Points on a hilly landscape, in no order, each with its height.
A climber steps from a point to whichever of its 2 nearest points has the largest rise for the distance, and stops where none of them is higher. Distance is the straight distance between rows; heights are no part of it.
gomo h=496: [150 128 109 149 105 130 123 136 152 149 124 141 189 181 137 125 132 104
  84 197 134 122  95  84 121  69 184]
fid h=541: [144 122 140 114 119  91  80 120 106  85 155 147 167 107 116 117  90 103
 171  75 103 144 117 103  82 102  90]
lef h=384: [177 124 125 148 147 123 145 145  75 155  90 133 118 143 100 166 158 158
 134 160  68 127 140 145  89 161 142]
sapus h=482: [122 138 147 121 127 119 147 146 123 137  79 141  97 177 135 116 140 147
  95 166  56 184 114 147 149 133 186]
mok h=390: [152 128 172 142 179 162 115 118 141 132 122 125 131 180 154  97 158 142
 141 144 138  93 127 146 152 162 144]
Ves h=237: [ 79 161 134 120 136 123 155 106 118 134 160 124 103  95 114 143 136 132
 172 109 154 117 118 158 146 163  79]
rosef h=234: [108 122 135 135 118 132 121 117 104  90 177 137 128  22 110 108 108 130
 140  94 164 127 162 148 134 112  37]
gemum h=397: [205  99  94 146 116 140  71 139 102 173 115  82 203 167 128  99  85 119
 105 149 134 115 112  85  88 102 188]
Sif h=426: [ 87 123 133 109 154 162 139  81 149 108 127  95 101 105 127 117 158 153
 142  94 104 127 127 124 112 203 122]
Dis h=317: [125 135  97 124 140  77 134 168 117 108 147 139 150 120 131 114  68 139
 100  71 122 173 145 120 143  97  87]
dil h=552: [157  76 123 130 149 109  77 105 138 130 124 132 154 131  88 115 152  70
 179 128 125  69 133  82  95  80 117]
teni h=419: [105  82 153 118 152 160  99  95 182 139 111 136 122 165 147 175 155  86
 170 142 150  87 132  94 176 115 147]
kef h=440: [140  91 117 167 181 110 126 115  93 169  88  89 162 146 127 143 102 114
 139 144 139 125 136  83 115 103 166]
bita h=277: [120 108 159 118 114 123 101  97 160 128 137 172 139 173 145 122 116  74
 153 109 155 124  95  94  98  68 115]
tefel h=207: [ 60 146  87  81 110 106 188 113 121 138 129 102  74 108 104 125 117 153
  92 113 116 163 109 137 148 152  97]
taf h=416: [182 159 100 162 120 122 155 136  67 146  92 127 144 131 126 164 167 139
  99 211  78 117 110 128 101 143 159]
Zize h=543: [147 133  86 140  86 101 143 143  80 181 119 116 180 131  90 183 102 139
 128 177 103 120 132 113 110 111 151]
mir h=278: [ 89 127 139 147 186 137 133 107 178 119 139 118 134 135 178 102 113 109
 126 104 195 143 104  99 161 137 154]
sivo h=324: [156 115 135 133 134 175 147 107 169 145 113 115 197 156 171 125 151 115
 103 134 201  83 102  93 145 136 158]
nas h=99: [142 131 104 155 132 116 111 162  98 156 157  70 214 114 116 102  68 134
 138 106 146 135 185 121 100 127 129]
rupu h=362: [109 167 104 113  86 103 179 153 147 117 132 142 142 125 117 138 111 145
  75 107 130 172 113 151 137 128 133]
rika h=408: [113 113 152 117 161  99 123 148  86 150 107 119  77 154 100 142 145 152
 187 164  85 109 152 157 134 150 132]
metav h=180: [103 192 100 105 108 133 174 155 157  85 134 127  80 113 140  89 146 166
  54 103 129 177 109 182 150 176 123]
Puv h=462: [ 93 118 155 121 177 104 130 120 107 139 119 131  74 126 106 120 131 134
 185 124  89 143 141 139 134 146 123]
Nikoz h=439: [107  98 153 115 130 173 101 107 100  70 166 107  51  48 135  64 126 155
 126  97 110 134 145 164 162 158  62]
gar h=220: [ 58 160 120  81  93 180 128  89 177 106 140  80  65 117 170 121 142 136
 117 112 169 119  96 136 156 177 145]
Telab h=148: [169 127 169 139 170 131 128 125 116 119 128 138 161 144 135  71 123 111
 122 101 178 111 121 134 119 138  86]
pab h=533: [142 131 145 110 115 136 121 105 140  81 156 143 134 103 152 104 104 131
  82  84 189 119 103 128  79 132  64]
retu h=323: [118 106  96 151 128 144  88 123 179 153 101 127 166 176 180 148 153  85
 123 150 136 132 111  26 121  94 186]
pobaz h=228: [106 127 115  89 109 108 182 139  95 159 124 127  96  98 106 144 109 164
 120  90 128 154 147 144 136 156  65]
Tubed h=168: [141 108 114 110  72 140  92 148 152 130 180 113 223 121 120 149  67 131
 138 118 135 107 161 137 102 119 129]
gogin h=219: [ 87 137  90 122  92 144 179 135 169 127 162 121 139  70  83 160 128 173
 121 116 131 132 159 143 110 165 101]
poro h=421: [143 164 161 117 162 103 103 170 126  98 139 173  70 168 149  83 135 150
 143  97  92 145 130 171 192 131 119]
Risiv h=244: [ 77 155 156  91 115 147 140  87 128 141 107  81  88 130 177 135 140 118
 141 104 159 130  86 133 157 174 152]
Debep h=470: [ 80 124 125 119 163 148 138  96 139 144 127  98 106 105 124 153 168 133
 185 104 110 106 125  95 126 196 134]
Far h=252: [101 131  96 107 108 111 168 145  80 128 149 132  46  65 139 125 113 180
  96  78 128 163 158 152 151 172  53]
tena h=415: [164  90 114 169 173 108  83 131 110 148 115  92 186 157 129 104  86 111
 134 127 135 120 134  79  86  97 171]
Bupo h=184: [152 155 103 165  88 149 142 181 148 128 168 133 208 111 112 152 110 173
  89 149 102 150 170 156 129 132 142]
ravo h=490: [178 125 112 130 112  84 124 174 115 137  72 145  79 210 129 124 181 115
  93 181  87 131 113 123  81 100 152]
zaru h=221: [128 141 110 100 100 130 137 118 169 114 171 125 163 129  84 151 126 126
 119 106 140  98 123 120  99 126  71]
Damer h=363: [126  86 160 116 155  82  91 156 151 104  94 130  51 175 120  95 165 120
 161 175  79 106 151 131 116  98 130]
nok h=474: [113 149 127 110  60 110 154 126 154 140 102 170 126 171 127 128 156 104
  81 167  92 158  97 125 144 100 160]
sab h=511: [126  94 168 113 128 159 109  94 112  59 157 137  74  67 153  73 114 135
  97 103 155 121 115 167 155 142  47]
pim h=452: [186 110 119 138 110  81  96 161 126 132 105 163  92 204 117 135 170  79
 137 162 117 112 120 114  63  79 125]
Rogaz h=387: [130 171 178 128 152 142 111 161 111  99 163 146  70 127 161  66 126 153
 141  92 127 141 130 194 179 159  98]
nofet h=123: [160 131 151 187 177 122 124 142  84 138 145 118 184  87 105 103 118 106
 175 112 141 119 179 133 127 110  95]
Tuzik h=322: [125 158  78 108  95 111 139 154 139  77 137 137 109  81 147 109  95 186
  23  87 188 169 142 148 117 125  88]
seg h=603: [121 116 106 123  92  99 158 145  75 196 109 113 173 110  84 167  78 155
 147 126 115 147 152 113 112 130 123]
mabil h=423: [189 125  96 122  63 130 126 119  94 182 110  74 214 137  89 135 125 115
  85 154 135  88 112  95 107 122 158]
Las h=58: [116  93 128 136 172 136 153 150 146 126 131 142 120 107  85 109 113 170
 122 107  77 142 186 144 147 124 102]
Nobus h=424: [ 78 135 154 111 153 154  84  78 144  76 164 146  99  70 172 100 150  81
 189 107 147 111  92 134 178 141 117]
Lok h=115: [ 85 100  99 118 143  84 122 118 131 138 126 109 135 144  78 123 100 120
 149 116  98 145 135  71  96  91 116]
Rirez h=417: [189 143  93 113  61  96 137 182 120 135 115 162 189 170 119 129 129 136
  62 139  87 144 129 109 139  97 146]
Basuk h=274: [121 115 104 121 148  94 150 145  72 110 133 150  74  75 154 104 115 155
 103  50 106 168 165 132 149 139  52]
zuk h=485: [111  94 140  98 102 117  94  85 120  70 169 145 123  81 136 109  99 110
 115  94 153 128 103 106 102 109  53]
Kimu h=160: [188 107 151 121 175 127 139 139 136 113 113 154 129 154 123  50 137 144
  97 105 139 122 136 140 137 135  69]
boku h=239: [ 90 150  81 120 118 133 179 111 161 137 151 107 146 122  85 157 151 143
 121 118 125 112 116 114 113 154 107]
sozak h=522: [156 131 128 143 137 130 114 124  77 157  78 112  91 154 166 192 176 117
 161 211 111  84 103 117 104 133 181]
gav h=306: [ 87 160 138 128 113 170 170 114 123 134 148 108  92  52 136 142 124 164
 132 107 202 151 173 174 107 164 102]
Sola h=574: [129 116 150 140 153 105 124 122 113 106 136 141 158 104 131 128  90 118
 158  83 117 152 128 115  91 127 121]
zaki h=261: [101 145 102 144 131 138 161 122 159 149 149 120 138 133  88 171 173 144
 134 164  96 109 121 138 139 160 143]
tino h=313: [170 156 185 137 111 153 158 164 109 148 122 155 123 161 156 124 137 152
 107 150 136 142 144 201 178 149 124]
Logev h=465: [115 103 126 162 163 111 108 118 137 131 100 135 103 180 143 159 159 107
 155 173  94 133 124  96  98 108 178]
gud h=296: [127 123  98 132 154  79 129 154  76  94 153 127 119  67 133  88  86 140
  96  67 134 159 158 127 154 107  41]
Dovev h=194: [142 167 116 158  86 161 164 150 179 105 147 129 184  90 108 131 138 174
  63 134 140 149 151 159 121 151 155]
Pozav h=308: [190  86 134 151 166 156  87 105 115 145  89 122 150 157 164 168 162  79
 157 133 147  89 119  67 105 139 160]
Nele h=457: [123 142 130 149  81 145 160 100 135 149  98 126 176 113 170 152 142 102
  95 161 132 136 101  92 152 134 205]
nuf h=555: [133 107 163 128 159 160  94  86 173  91 143 170 146 123 144 114 157  90
 170 109 133  94 115 107 128 126 126]
Kani h=677: [133 141 105 105  75  91 162 162  81 169 118  95 187 109 105 146  81 151
 114  90 134 145 153 125  99 134  97]
bitor h=265: [139 147 152 156 106 148 152 112 109 164 133 121 170 111 150 194 115 115
 148 135 175 128 130 149 134 148 146]
Sanos h=350: [ 86 119  90 100  83 109 123 145 126 102 172 120 123  55 114 142  62 177
  91  81 161 169 159 136 105 116  91]
Kizu h=101: [ 87 116 101 128 170  88 163 123 139 135 120 105 120 153  87 112 113 137
 103 119 115 146 130 119 137 114 103]
zigis h=205: [ 53 164  90  99  97 169 156 107 166  99 145 104  55  75 136 125 130 141
 118 107 151 151 106 155 126 189 163]
fuf h=528: [ 89 133 149 130 176 120 117 115 141 132 115 128  82 158 134 129 142 109
 175 135  97 149 117 120 138 130 168]
bir h=227: [152 172 121 152 115 107 136 147  98 142 168 148 179 124  91 178 138 120
 163 105 136 109 126 135  99 148  96]
Galug h=393: [ 95 143 140 119 142 192 142 106 156 101 143  94  81  85 129 111 140 170
 133  88 119 128 151 169 122 207 127]
numo h=50: [128  66 140 140 153 139 128 138 141 135 127 157 132 114  78 149 124 147
 151 147  77 117 173 130 125 110 125]
Mif h=189: [ 65 133 117  74  83 129 184  95 140 143  96  98 101 121 118 120 128 142
  83 132 113 153 109 134 148 155 134]
Roro h=330: [109 125  86 106 113  85 113 176 117 105 156 105 161  99 130 119  50 162
  98  68 125 178 173 124 112 118  96]
Safu h=418: [143 114 125 110 167  46 114 172 113  99 104 170  69 153 119  99 150 111
 150 116  88 129 151 140 163  87 102]
fotu h=351: [148 164 185 145 153 171 134 156 112 128 149 138 100 133 154 105 139 161
 150 114 126 145 163 207 163 166 118]
Ruk h=495: [ 99 160 182  78 113 162 106 118 107 128 131  85  57 140 140 103 110 174
 145  92 100 128 102 153 145 168 125]
rutu h=375: [ 89 144 136 120 132 147 103 117 170 140 102  84  90 198 150 114 191 137
 134 162  93 100 114 104 154 140 187]
fulu h=399: [115 135 127 110  88 136 137 128 157 113 129 116 167  95 138 121  80 153
  75 100 200 144 147 143 108 110 123]
roku h=241: [116 153 179 131 118 166 165 114 137 125 108 114 123  99 196 109 116 136
 107 108 198 161 118 166 138 172 182]
sobig h=604: [159 152 100  97  93  99 157 156  88 151 116 107 165 130 108 130  88 137
  83  69 163 124 139 131 113 123  64]
vitug h=372: [160 143  79 149 123 105 124 143 124 150 129 127 141 171  78 179 170 112
 132 186 111  82 120 112  80 113 134]
redar h=229: [ 66 166 137 113 133 141 110 138 123  94 191 127  40  93 119  96 111 133
 179 116 116 133 116 174 195 157 104]
Zit h=594: [ 91 128 132  96 117 146 117 107 135  83 147 121  37 117 158  95 112 147
 102  91 108 183  86 147 115 167 100]
loram h=321: [ 88 144 172  92  97 175 120 120 177 102 144 152  71 142 175 109 112 124
 141 106 129 160  87 170 155 143 183]
Kanu h=364: [ 60 122 146 100 137 149 101  75 143 112 146 120  60  92 169 138 118  87
 193  96 150 134  99 119 166 145 132]
Tuteg h=459: [129 100 142 123 163  69 114 137  88 124  99 150 112 107  72 108 148  94
 204 159 117  84 147 142 136  84 103]
Tisa h=422: [136 129 124 110  82 125 142 130 161 122 127 109 207 137 148 101  88 136
  74 117 188 144 113 115 103 111 147]
Zese h=534: [104 102 111 146 112 135 171 126 105 196 117  75 186  90 100 159  89 151
 143 133 131 133 161 107 123 138 140]
vubup h=336: [143 120 122 122 124 103 128 127 125 144 125 148  95 177  77 171 186 112
 170 184 104  74 135 128 108 130 112]
nelum h=388: [134 138 151 101 133 162 146  91 158 111 104 108 123 162 139  96 172 160
 112 114 100 134 106 128 111 181 145]
vufo h=176: [152 114 118 131  89 135 119 169 150 140 166 154 194 124  94 169  80 152
 116 127 100 127 172 146 127 108 123]
kavuk h=498: [202 145  65 133  88 122  76 137 101 161 108 118 154 130 127 137 115 110
  73 234 107  88 102  74  87  49 188]
rukaz h=371: [149 106 154 132 148 128 144 143  74 156  93 135  85 136 103 162 148 179
 163 160  68 123 173 155 122 165 132]
zab h=379: [189 114  99 152 110 175  86 132 106 164 134  65 237 127 146 129  97 134
 115 130 151  98 143  89 106 137 166]
vaf h=216: [161 149 120 119 104 106 120 149 132 113 173 153 171 132  82 153 123 118
 139  91 129  99 138 137 110 115  62]
mef h=110: [142 115 138 149 141 135 116 121  98 136 147  88 195  72 114 101  91 119
 159  79 158 108 186 117 106 120  89]
ribof h=340: [129 161  87 101  91  87 165 164 142 102 116 132 150 123 148  91 105 162
  26  86 146 177 123 124 134 114 114]
Fulag h=613: [126 120 138 119 137 117 140 106 143 111 108 132 149 143 128 120  99 136
 109  90  99 176 114 105  79 125 141]
gim h=212: [115 134 138  95 101 107 133 143 135  99 152 180  92 123 149 130  95 110
 106  86 142 166 104 155 158 105  84]
peri h=125: [ 70 133 101 140 157  91 108 113 156 118 140 130 116 137 117 113 122 103
 152 103 101 165 112  75  97  91 129]
lamuf h=52: [ 83 139 130  87 124 161 145 116 177 108 148 101  74 127 126  98 124 155
  78 129 154 119 124 168 177 153  80]
fip h=537: [205  95 144 137 152 112 117 153  93 137  68 133  80 182 139 133 141 126
 118 202  98 114 132 144  96 111 160]
zof h=79: [130 132 148 171 155 167 179 135 150 140 123 116 164 121 141 108 116 148
  98 135 160 147 152 158 152 140 149]
Pode h=209: [144 114 130 115 149 122 125 123 100 102 140 143 144  61  88  87 131 122
 145  91 122 107 164 134 135 109  32]
Nimu h=309: [ 83 125 125 154 192 118 125 113 148 125 143 100 146 113 141 137 133  95
 164 104 170 118 128  89 159 127 136]
vem h=633: [110  97 141 140 159 102 107 107  89 143 125 150 150  79 109 160 132  94
 234 126 125 109 136  99 127 120 133]
Kise h=453: [137 127 154 133 139 149 105 108 101 154  92 126 106 153 180 206 169 103
 179 161 128 107 100 103 148 162 180]
Lav h=413: [163 127 107 172 147 102 123 166 131 122 131 145 168 175 109 141 120 131
 117 152  99 146 123 116 103  95 156]
Rumur h=302: [ 94 117 119 141 117 140  89 103 183 153 113 155 137 190 171 139 162  68
 150 120 143 127 105  59  99  82 143]
Rekid h=376: [106 123 147 144 155 174 134 109 118  78 150 108  74  45 140  85 130 163
 129  83 143 155 168 165 111 180  88]
faniv h=291: [146 101 146 132 160 153 113  91 129 152  74 103 146 156 171 151 157  88
 155 102 161 104 107  67 128 159 148]
vapa h=243: [145 159 117 177 129 138 146 137 106 160 155 115 184 128 109 187 133 128
 156 138 139 113 137 135 111 147 130]
bik h=464: [219 139  82 142  79 131 101 142  92 165 114 113 180 155  87 130 131 117
  67 201 112  90 101 103  98  83 166]
difom h=435: [139 106 115 180 168  96  93 135 133 115 132 145 135 160 123 154 132 103
 157 172  92 127 134  82  87  77 171]
peti h=263: [121 123 175 121 125 177 147 112 145 131  93 133 130 134 193 112 121 139
 114 136 146 156 104 143 160 156 204]
pup h=307: [ 94 142 137 126 105 168 139 111 184 112 147 140 138  73 163 190 113 118
 153 103 191 140 122 143 132 154 177]
pudo h=571: [129 105 127 120 103 121 154  98 117 150  77 102 164 146 128 135 110 123
 108 113 108 148 111  94  88 119 161]
bubi h=327: [ 63 137 129 110 123 159 120 103 175 100 160 138  91  77 178 161 104  98
 160  87 180 150 103 132 150 154 171]
tafo h=230: [115 128 148 103 118 123 128 119 170  94 164 184 108 149 162  85 102 105
  95 109 173 146  88 135 139  96  96]
Likub h=328: [191 133 145 132 122 128 149 169 124 144 114 171 148 169 127 133 133 141
  91 135 124 130 140 163 146 121 111]
bovul h=190: [144 126 143 110 159 127 112 105  93  87 137 137 113  80 107  73 169 121
 143 103 110  95 127 143 146 129  25]
tibiv h=494: [109 124 186 114 161 174  93  86 167  89 153 140 114 120 162  96 154 108
 178 106 145  96 112 141 161 156 117]
sek h=486: [140 163  98 156  70 119 177 143  88 161 121 103 200  93  97 147 137 146
  89 162  95 129 135 117 126 142 149]
Mita h=62: [145 118 107 174 202  96 122 129 119 129 102  97 116 162  94 117 167 114
 154 174 122  84 148 116 115 134 138]
mibo h=151: [ 74 122 116 100  95 150 186  88 138 179  99  92 141  82 125 174 138 131
 126 144 156 117 132 121 166 163 161]
pozig h=329: [ 91 170 144 120 145 147 120 134 142 145 122  71  82 173 103 114 174 172
 142 158  93  95 122 142 172 162 165]
bere h=484: [180 137 104 105  92  88 106 160 111 130 134 139 173 177 115 126 106 110
 121  90 109 143 116 101  70 106 116]
teger h=460: [125 134 168 100 162  83  83 156 110  90 120 173  68 137 124  77 150 123
 169 123  78 120 141 161 184 107  95]
pezuz h=587: [154 112 188 120 131 163 125 106 135  78 142 158 115  84 151  91 106 132
 109  80 161 136 142 162 107 146  78]
kibel h=154: [ 99 132 145 111 170 107  93  97 136  77 152 144  86 128 127  67 158  94
 157 117 105 133  98 122 141 112  80]
Vul h=437: [131 151 151 133 157 116 133 175 142 116 128 162  82 178 143 105 132 153
 120 126  84 178 124 164 170 141 164]
rirar h=544: [159 125 116 102 102 105 137 157  93 122 150 131 138 111 139 113  72 141
  73  70 197 134 142 146 133 103  43]
nud h=145: [132 117 151 114 121  93 133 150 107 134 139 194 102 139 107 176 117 119
 181 117  88 147 141 147 138 114 115]
mefu h=370: [107  95 168 126 132 178 122 104 165 147 124 142 126 136 146 175 136 123
 162 147 131 105 131 146 163 145 165]
vas h=368: [153 139 100 181 144 149 114 148 109 145 129 129 185 114 150 164  85 145
 103 203  90 142 133 110 122  86 185]
Naba h=198: [140 136 141 111 129 116 130 162 127  82 167 204  92  93 163 111 100 126
 103  73 142 156 143 178 193 115  73]
nak h=385: [158 135 112 132  72 151 151 108 113 184 116  88 210 120 100 159 124 120
  98 151 169  80 133 116 126 126 134]
saze h=158: [119 117 172  90 175 112 105 111  81 129 114 113  85 113 107  68 150 119
 165 135 128  79 131 149 172 119  55]
poge h=260: [147 115 149  97  84 121 119 128 152 132 140 180 164 177 133 135  89 101
 121 111 157 135 102 116 107  66 110]
tep h=373: [ 70 129 113 110  95 127 140 123 127 117 144 115 128  50 128 151  58 153
  95  96 201 162 151 152 111 120 121]
kol h=517: [115 137 137 104 167  97 109 163 116  87 141 184  71  78 110  89 155 136
 174 110  57 141 155 163 198 129  91]
gaveg h=268: [109 113 157  94 121 151 145  74 119 155  79  99 122 131 174 161 139 113
 141  94 150 127 112 103 124 174 152]
lodov h=532: [ 94 103 125 126 168 128 110  94 130 136 119 136 118  99 122 170 171 109
 220 116 112  97 132  73 140 161 138]
Keni h=538: [171 103 122 134  96 148 107 117 152 151 104 158 151 195 142 139 152  94
 113 183 130 102  96  84  87  74 166]
bireg h=288: [112 155 143 143 103 143 142 113 147 129 151 145 147 116 169 201 135 105
 167 120 166 134  95 146 132 153 166]
Naz h=386: [ 75 156 108 115  85 130 168 120 168 114 127 121 139  86 134 140 111 138
 101 109 138 183 118 136 117 137 184]
Nezod h=293: [ 94 145 179 107 114 174 115 128 159 142 121 126  90 170 174 119 125 134
 137 142 119 137  98 160 187 132 202]
nila h=510: [182 107 113 111 112  75  73 150 100 120 127 151 163 141  79 120 109 103
 165  92  91 118 142  98  85  81 105]
tobup h=352: [137 120 126 127 115 156 158 107 151 153 112 103 187 145 117 143 131 126
  97 139 178  84 117 126 142 126 132]
kiluk h=407: [171  97 115 169 157 115  73 132 107 124 120 148 123 134 140 197 136  89
 183 191 110  87 126  97  78  78 166]
zuva h=589: [181 101 102 148 120 131  90 128 128 153  88 132 102 180 147 149 167  89
 115 218 144  78  95  86  64  80 175]
bopos h=345: [187 114 139 108 113 125 135 147 157 116 112 173 142 194 114 115 150 137
  83 119  95 128 117 133 113 118 114]
Kaget h=529: [147 115 161 124 151  92 122 118  68 138 111 157 125 107  96 127 138  98
 199 117 126  94 138 138 128 114  95]
zel h=326: [192 110 122 179 181 163 109 116 109 153  96 126 159 155 170 138 150 117
 126 172 159  93 114  85 123 130 174]
livut h=512: [133 118 138 131 103 134 154  96 115 156  78 120 150 151 143 163 150 117
 120 167 113 125 106 116 128 130 175]
gubu h=36: [ 61 124 132 110 121 148 136 103 124 114 157  95  57  80 140 111  99 153
  99 117 186 129 135 168 168 153  74]
nonuz h=389: [134 150  99 184 139 122 145 166 128 139 130 135 168 129 122 164 110 142
 105 186  83 166 128 137 136 103 183]
pas h=409: [ 79 143 142  95  71 124 155 105 156 158 108 149  96 170 145 145 137 105
 123 153 113 154  88 139 154 103 159]
buku h=357: [ 82 134 157  90  79 159 133  88 195 123 129 156  94 164 170 124 137 106
 113 126 133 157  86 136 127 117 145]
bebag h=264: [ 96 147 143 139 134 132 152 125  99 130 170 134 110  57 120 125 120 133
 157  97 170 131 162 163 141 142  73]
dediz h=394: [156  93 140 133 175  70 108 167 139  97  93 165  88 174 107  90 147 119
 128 141  75 142 159 126 126  85 127]
fidek h=396: [191 151  76 172 138 105 116 172 115 132 146 124 178 169  83 141 142 134
 110 155 112 100 134 115 100 112 128]
nodad h=257: [ 82 174 136 115 125 143 128 173 122 141 166 114  57 128 109 116 124 158
 175 123 104 132 138 187 186 170 131]
birap h=456: [149 131 107 150  75 130 141 137 150 140 129 109 224 145 137  96 111 130
  62 166 138 128 108 101 132  94 182]
pes h=346: [178 110 137 179 151 160 122 139  88 159 112 145 164 131 154 159  79 133
 104 199 136 121 136 134 138  81 178]
desu h=187: [117 149 103 130 137 124 122 159 105  74 182 177  55  54 149 107 132 135
 119  82 121 155 146 178 196 136  58]
Dogi h=173: [147 123 140 106 167 118 111 115 125  83 136 161  95 132 121  59 149 119
 111 105 120 117 111 137 144 126  48]
lafir h=208: [108 163 107 119  94 161 168 139 191  93 170 136 126  78 105 142 141 171
  87 109 134 146 153 179 113 160 112]
Mafe h=475: [134  86 116 162 166 133 141 122  94 185  95  88 163 113 110 149 109 141
 152 132 132 106 165  91 109 137 138]
fubur h=343: [151 104  99 160 145 147  82 135 139 146 122 107 199 141 181 166 109  99
 133 147 163 127 118  42 146 108 189]
dal h=433: [207 110 135 165 140 132  93 127  87 149 129 145 135 150 128 188 132  92
 156 183 132  75 115 125  91 100 154]
liv h=438: [218 113 101 122  64 126 117 160 107 155  97 142 167 173  92 143 117 126
  72 166  95 119 119 111 106  82 146]
Fikir h=341: [ 72 144 132 120 103 170 148 107 140 123 127 108  95  49 149 135  96 155
  99 115 230 156 159 169 125 139 146]
dizif h=548: [143 124 145 128  87 130 135 131 148 135  80 169 112 198 152 103 166 134
  74 198  68 154 104 123 124  98 185]
zopa h=667: [112 111 135 108 137 130 148 116 144  93 126 129 104 113 129 103 108 159
  85  73 112 172 123 140 113 152 102]
Mas h=68: [130 116 152 167 163 166 170 143 144 146 132 114 132 107 118 111 123 160
 119 130 124 151 199 170 156 131 117]
tis h=262: [ 84 157 133  92 132 113 140 110 114 140 153 115  78 147  95 129 151 129
 149 130 123  98 113 147 160 153  66]
kapum h=535: [ 73 109 117 115 127 134 101  76 137  72 161 105  46 107 150  87 130 125
  96  99 129 160  86 116 116 150  85]
mus h=89: [144 130 133 182 146 136 146 163 129 138 154 101 203 117 134 107  94 146
  99 118 170 146 174 138 126 117 133]
latep h=605: [159 111 114 151 147  94 136 149  72 146  65  96  75 160 137 154 151 126
 135 237 104 104 114 130  96 109 171]
Pake h=448: [170 178 115 153  79 120 175 131  94 137 112 132 168 111 114 149 165 139
  86 180  85 131 112 119 122 155 166]
tes h=167: [103 119 116 117  74 128 143 144 150 136 162 148 173 110 103 188  88 153
 139 125 102 162 138 134 114 117 154]
mem h=51: [133 119 131 145 213  97 105 106 134 112 102 102 120 157 120  89 177  94
 166 136 126  88 125  92 122 125 130]
vage h=540: [ 87 166 140  84 113 146 112 120 130 103 143  87  42 147 145  88 131 174
 120  93  84 157  83 144 131 180 119]
dede h=290: [ 97 169 132 136 143 142 159 135 136 149 136 104 102 137 101 139 158 168
 152 154 103 121 131 172 161 181 139]
vil h=420: [124 118 112 147 140 141 104 106 154 149  80 105  91 192 169 140 199 108
 137 191 103 113 114  75 112 125 185]
gada h=356: [107 139 136 173 150 138 154 148 114 150 120 141 118 129 135 161 112 144
 130 171 102 172 135 167 168 127 190]
kirof h=360: [144 113  97 143 125 149  86 133 141 140 136  70 228 124 166 150 104 114
 132 112 166 108 140  63 119 143 167]
sezu h=483: [126  91 116 131 142 125  94  98 159 146 111 123 125 166 111 153 176  76
 170 150 142  63 132  69 130 102 126]
dizo h=337: [116 129  98 150 158 117 113 125 148 133 154  91 193 129 125 136 114 107
 150 107 168 109 135  84 128 117 133]
ravek h=135: [165 137 170 181 177 141 140 133 112 125 146 134 161 114 130  82 137 115
 141 104 165 124 168 162 131 137  78]
tidur h=536: [191 136  68 153  92 109  67 146  97 164 104 124 120 153 149 146 140  84
 107 223 130 102  86  71  40  53 188]
Kufil h=468: [201  99 149 152 140 111 106 132  78 146 120 143 142 139  93 153 122  96
 169 140 131  84 141 135  94 110 127]
tibe h=88: [130 129  83 128 144  75 165 154 118 160  98 105 139 165  71 121 125 136
  92 137 118 131 139 117 143 100 108]
tope h=156: [ 95 124 137 109  95 115 155 127 146 140 151 179 109 114 102 192 109 134
 166 125  97 149 124 156 136 132 127]
vor h=169: [ 85 127 132 104  67 134 205  98 133 163  94  97 151  79 104 141 135 150
  93 149 120 128 129 129 155 157 164]
zov h=414: [ 83 154 108 130  73 118 151 105 158 131 130 122 170 107 161 159 129 105
 124 119 130 163  96  93 108 130 196]
vepi h=398: [107  95 121 114 160  83 114 132 113 111 107 164 120  68  63  98 149 127
 198 135  77 111 159 117 144  99  84]
lativ h=606: [146  81 148 121 159 143  86  89 154 102 127 150 180 108 111 119 138  89
 173 112 129  80 136  93 123  92 114]
tuluv h=481: [168 100 117 132 118  62  83 155 112 117 117 167 124 158  89 138 147  81
 180 134  96 115 138  94  53  67 126]
rap h=361: [170 107 150 115 135 147 122 112 163 113 101 149 128 197 125 104 164 141
 112 139  91 119 115 120  86 133 132]
Nuzev h=136: [ 88 138 120 139 162  91 101 101 147  88 154 154 114 129 136  78 132  80
 146  97 118 162  90  88 105  84  94]
tupe h=191: [ 86 179  86 120 101 145 155 132 146  67 142 128  55  75 142 104 128 159
  71 109 165 179 111 179 113 170 145]
Tifar h=74: [152 122 105 150 190  76 146 160  89 149  96 107 107 168  69 118 153 127
 137 145 124 112 151 134 121 119 103]
zafun h=355: [178 132 157 180 188 164 119 135 120 140 123 138 141 163 151 124 156 136
 132 181 146  96 132 154 139 138 146]
puz h=298: [122 130 136  89 126 119 127 124 147 147 126 135  96 188  87 138 158 117
 140 150 121  87 125 145 141 127  81]
fovi h=256: [ 87 121 146 120 146 152 124  99 177 102 148 125  99 127 176  92 102 113
 107 113 205 140  90 133 156 123 134]
bulak h=434: [127 144 189 128 165 173  82 116 159 113 146 122 100 163 161 100 162 137
 171 123 126  92 108 143 165 163 146]
dez h=461: [199 116  86 115  82  91  74 163  76 173 121  99 189 170  85 134  88 120
 122 119  97 132 132 108  73 119 141]
Nudub h=66: [105 152 127 124 124 152 176 122 181 120 129 111 127 130 130  96 129 156
  76 141 164 133 134 168 171 154 126]
Nuba h=206: [ 90 151 111 124 114 134 107 155  97  71 198 136  18  71 137  89 115 140
 132  97 124 150 127 188 194 160  76]

Two climbers start at each pair of points below. Name the first point that both come to, or write never.
Dovev / zaru: boku
Mas / Bupo: never
retu / dizo: kirof

Where does a climber stop that starts at each point below?
desu: Logev
ribof: Fulag
lamuf: bebag
Las: bebag
fovi: Kani
bita: Kani

Call two points neighbours if one is among the 2 nearest of the other. Go from one point of each pair to the other, from neighbour to neighbour, staying as high as possible. Name the lowest point that can't be avoided.
vem / Logev: kiluk
pezuz / Logev: Rekid
dizif / nonuz: gada
